Each scene shows the same named points in several views. A view is turned or mirrored, shifted and resized as a whole, has a little noise and may leave points out.

Scene 1
View 1
momi: -10 -15 -9 8 -2 -1 11 -1 -4 -4 1 -3 -1 -1 9 -9 -3 3 -6 -7
Mit: -9 -26 -2 2 3 6 26 10 -8 -13 3 0 -3 -6 3 -16 9 15 -11 -18
dapop: 8 -23 -12 4 5 -9 10 -2 15 13 11 10 9 -4 5 -10 4 1 -5 -8
Bifi: 3 -14 -18 11 1 -7 9 -5 5 10 1 5 8 0 6 -5 -4 -8 -2 -7
pem: 10 -27 -13 3 2 -6 14 -1 1 7 4 8 6 -2 -4 -7 -3 1 -4 -10
Sed: -4 -28 -1 1 -6 -1 8 -3 -10 -5 3 -3 -4 -1 4 -10 -8 12 -11 -4
kib: 4 -22 -8 4 -11 -12 -10 -17 0 14 6 0 3 4 7 -1 -22 0 -6 10
Vime: -2 -13 -12 11 -10 -9 -10 -18 -3 11 1 -4 3 6 11 0 -22 -6 -3 9
rebek: -21 0 -11 16 -2 -4 0 -8 7 2 5 -7 3 1 29 -8 -1 -4 -6 -2
golil: -12 0 -20 17 13 -5 15 2 21 9 7 4 11 -5 24 -12 16 -11 -2 -15
Sino: -9 -15 -8 7 -1 -5 4 -4 5 3 7 -1 1 -3 16 -10 0 4 -7 -4
Kana: -5 1 -24 19 6 -6 9 -3 11 11 -1 4 11 0 16 -4 1 -18 2 -10
fugod: 4 -26 -7 3 -7 -3 6 -6 -10 1 1 0 -1 1 -1 -5 -13 6 -7 -3
Vev: 2 -17 -17 9 15 3 36 12 10 0 3 10 9 -8 0 -16 21 -2 -2 -27
zimas: 7 -39 0 -5 5 0 26 8 -3 -5 9 7 0 -7 -6 -17 9 19 -14 -16
vifa: -3 -22 -3 4 -14 -6 -9 -15 -10 1 3 -7 -5 4 9 -2 -22 7 -8 9
rivog: -5 -26 -1 1 2 -4 14 2 6 0 12 3 1 -4 9 -17 7 13 -11 -8
View 2
Mit: -4 9 17 -2 9 -11 -9 -9 -5 8 8 -1 2 5 -22 -4 -9 13 -4 -4
rebek: 5 5 -6 -11 3 19 -1 -2 -6 -3 4 -6 14 -11 -8 -2 -3 0 -4 -5
dapop: -14 3 0 -2 1 -10 -3 4 -5 -3 18 -10 10 -3 -10 0 2 0 6 8
Sino: -5 1 -1 -7 5 4 -2 -2 -6 -2 8 -5 10 -3 -15 -1 1 4 0 0
vifa: -4 -20 -3 -14 12 8 10 -8 0 -5 0 -7 7 0 -17 -9 12 10 -3 2
zimas: -16 5 15 3 8 -23 -8 -4 -6 6 14 -3 0 11 -24 -1 -3 13 1 3
fugod: -6 -13 7 -8 10 -6 4 -7 1 0 7 -8 5 1 -16 -8 7 11 1 3
kib: -11 -20 -8 -12 7 3 10 -1 -1 -8 7 -12 9 -3 -12 -7 16 3 2 9
golil: 0 19 -1 -4 -4 5 -9 5 -7 0 18 -8 16 -16 -1 3 -12 -6 4 -1
Kana: 3 5 0 -9 -2 5 -3 1 0 -2 19 -14 15 -20 3 -2 -6 -5 5 3
Bifi: -4 -4 3 -7 3 -4 -1 -1 1 -2 17 -12 10 -10 -5 -5 1 1 6 7
rivog: -12 6 5 -2 5 -7 -5 -1 -8 1 8 -4 6 4 -20 0 -2 8 -2 0
momi: 0 0 7 -8 7 1 -1 -6 -1 2 7 -5 7 -4 -13 -5 -3 8 -2 -1
Vev: -4 14 19 2 1 -19 -13 -3 -2 8 23 -8 5 -6 -10 -2 -14 6 5 3
Sed: -4 -10 8 -8 14 -4 3 -10 -2 2 1 -3 2 6 -23 -9 4 16 -4 -1
View 3
Sino: 9 0 17 4 12 2 5 -4 16 1 -2 5 -4 10 13 -7 8 5 2 -3
zimas: 1 2 4 23 0 35 -5 -3 26 -10 2 -1 -2 2 -6 -5 7 -18 -7 3
momi: 3 -2 21 0 9 9 12 -1 12 1 1 6 -4 7 8 -2 10 1 -3 0
fugod: 10 -3 5 5 12 11 4 1 7 3 -4 12 -5 2 -1 11 12 0 -9 6
Vime: 20 -2 6 -8 21 -13 9 0 2 11 -8 17 -7 10 8 10 14 16 -3 1
kib: 24 -2 -4 1 23 -10 -1 -3 8 9 -11 17 -7 10 5 11 13 14 -3 4
rivog: 5 0 12 16 9 16 -3 -6 24 -4 0 2 -6 8 9 -11 6 -6 1 -3
golil: 2 17 26 -13 -1 -3 15 -4 30 -13 5 -7 6 15 22 -25 12 13 5 -11
rebek: 6 -2 31 -9 14 -10 16 -2 12 5 1 6 -7 14 24 -11 8 12 7 -8
vifa: 16 -12 8 6 25 -3 3 -2 -1 14 -8 18 -13 8 7 15 10 4 -3 4
Vev: -6 17 16 -1 -13 29 11 2 29 -19 8 -11 8 3 -4 -13 14 -7 -8 0
Sed: 6 -7 12 12 13 15 3 -1 10 4 -1 9 -9 5 2 6 8 -5 -5 4
Kana: 7 16 21 -21 0 -8 18 -1 20 -8 2 -2 7 11 12 -12 16 19 -1 -4
pem: 11 11 -1 0 3 13 2 -1 20 -8 -2 2 4 7 -5 2 15 3 -8 3
Bifi: 10 11 7 -9 5 0 9 -2 17 -6 -2 3 4 9 3 -2 16 11 -5 0
Mit: -6 -3 24 16 1 32 8 -1 19 -5 6 -1 -5 3 4 -8 6 -16 -5 0
View 4
Sed: -2 -8 13 9 -26 -14 11 -8 0 2 8 -12 1 -4 2 -1 -7 -1 3 6
rebek: -11 9 8 -6 -2 -12 -5 0 -7 6 12 -25 6 -19 4 -4 13 -8 10 16
pem: 1 0 1 8 -18 -5 19 -13 10 8 -5 -10 -10 -2 1 -4 -3 -13 1 4
Vime: -3 6 2 -15 -18 -11 9 -10 4 -14 6 -16 2 -8 -5 -5 18 -2 -5 15
dapop: -1 1 -3 5 -16 -9 16 -13 7 16 -9 -16 -7 -8 3 -9 4 -23 6 9
kib: -1 -2 2 -13 -28 -17 14 -14 7 -9 0 -16 3 -5 -2 -8 15 -5 -7 16
Kana: -6 18 -5 -2 7 2 5 -4 3 8 2 -18 -9 -14 1 -4 14 -17 9 8
rivog: -4 -9 11 14 -21 -16 9 -6 1 19 0 -17 1 -10 7 -6 -6 -15 10 8
vifa: -3 -4 11 -9 -31 -19 8 -10 0 -13 10 -16 6 -5 -2 -4 8 4 -4 14
golil: -8 15 -3 4 9 -1 1 -1 -2 25 0 -23 -6 -21 7 -7 10 -25 16 10
Bifi: -1 9 -3 0 -9 -3 11 -10 6 4 0 -13 -8 -8 -1 -4 7 -14 3 7
zimas: 0 -14 11 28 -29 -12 18 -9 5 20 -2 -9 -6 -1 7 -2 -21 -14 9 0
momi: -4 2 10 7 -11 -9 4 -4 -1 3 10 -14 -1 -9 2 -1 0 -3 7 6
fugod: 0 -4 9 5 -25 -12 14 -11 5 -4 6 -9 -2 -1 -1 -1 -1 -1 -1 4
Vev: -2 4 3 26 -3 5 13 -5 5 24 -1 -8 -16 -6 6 1 -15 -18 14 -6
Mit: -4 -8 20 30 -15 -7 6 -1 -4 19 12 -9 -3 -5 7 4 -23 -3 15 -4
View 5
Vime: 24 1 -19 0 -5 13 -11 1 3 -19 9 18 7 -1 -1 -6 13 1 -9 0
dapop: 2 -15 -10 -5 -13 14 -3 -6 -16 8 13 25 9 0 -6 -10 -6 1 -3 7
rivog: 2 -12 -14 10 4 12 -2 -11 -14 4 18 20 2 -3 -18 14 -8 0 -3 -3
rebek: 2 2 3 14 -8 11 -5 7 -3 -9 7 10 -2 -17 -4 3 14 -5 0 4
golil: -14 -6 11 6 -22 11 0 5 -16 9 9 13 1 -15 2 -10 7 -7 2 13
zimas: -11 -17 -25 1 4 13 1 -19 -27 19 27 25 4 8 -16 15 -14 1 -6 -2
Bifi: 1 -6 -14 -6 -13 11 -5 -2 -12 2 13 19 5 1 1 -10 7 -2 -8 7
Kana: -6 -1 1 -2 -22 11 -5 5 -10 1 9 14 3 -7 8 -15 15 -6 -4 13
Sino: 3 -6 -9 9 -5 12 -4 -2 -9 -2 12 17 2 -7 -9 3 3 -1 -3 1
momi: -4 -1 -14 6 -3 11 -6 -4 -11 0 19 14 -1 -2 -5 8 9 -4 -8 0
kib: 29 -6 -21 -1 -3 14 -9 -2 1 -17 10 22 10 2 -7 -5 3 3 -8 -1
vifa: 24 0 -26 6 6 13 -10 -4 2 -19 13 17 3 0 -11 8 8 2 -10 -6
Sed: 5 -3 -26 4 6 13 -6 -11 -10 -1 21 19 1 3 -11 14 1 0 -10 -5
Vev: -28 -10 -14 -4 -12 9 1 -12 -30 26 26 20 0 4 0 1 2 -5 -8 8
Mit: -19 -7 -18 9 4 10 0 -13 -22 14 27 17 -4 0 -12 21 0 -3 -8 -4
fugod: 10 -5 -28 -1 2 12 -8 -9 -9 -4 19 20 3 6 -8 6 5 0 -12 -3
pem: 1 -11 -22 -9 -7 13 -5 -10 -17 7 19 24 6 7 -5 -5 -2 1 -10 3
View 6
rebek: -15 6 19 20 16 -7 -12 -14 -6 16 -1 -23 8 7 -18 12 -10 5 6 -12
kib: 1 11 5 2 9 13 -26 7 3 9 -5 -27 29 -7 -6 2 5 6 -3 0
momi: -4 -2 1 11 13 5 -6 2 -8 5 -3 -11 3 2 -14 10 -12 -1 -1 -10
fugod: 4 -1 -7 5 10 15 -11 13 -5 1 -6 -14 13 -1 -8 5 -6 -1 -4 -5
vifa: 5 3 0 4 17 14 -20 12 3 8 -12 -31 23 6 -11 9 0 8 4 -4
Sed: 3 -4 -8 6 17 10 -9 14 -1 3 -7 -14 7 3 -13 8 -12 -4 -5 -5
dapop: -11 9 4 8 8 -2 -12 2 -5 7 8 -3 8 -18 -6 -1 -10 -12 -17 2
Kana: -18 12 19 17 -3 -2 -8 -19 -16 10 8 -3 7 -11 -8 7 -5 3 -1 -12
Sino: -8 3 6 11 15 -1 -13 1 -2 11 1 -17 9 0 -13 7 -10 -3 -4 -5
rivog: -6 -2 -2 10 21 -4 -7 12 0 8 2 -10 0 -4 -14 6 -20 -14 -14 1
Vime: -2 11 10 6 7 14 -22 -1 -2 9 -6 -26 27 -2 -7 6 5 12 5 -7
pem: -2 2 -5 5 3 10 -7 9 -6 1 4 0 9 -14 -4 -1 -7 -8 -14 -2
Vev: -9 -4 -6 15 3 0 8 1 -19 -2 10 18 -14 -13 -9 4 -21 -15 -17 -9
golil: -22 10 22 23 5 -15 -5 -20 -13 13 13 -1 -3 -11 -12 7 -15 -6 -8 -10

Which points are out of place in each view (at most two, in the order of its rows)? Write none if all are in place.
view 1: Vev
view 2: Sed
view 3: none
view 4: Mit
view 5: rivog
view 6: none
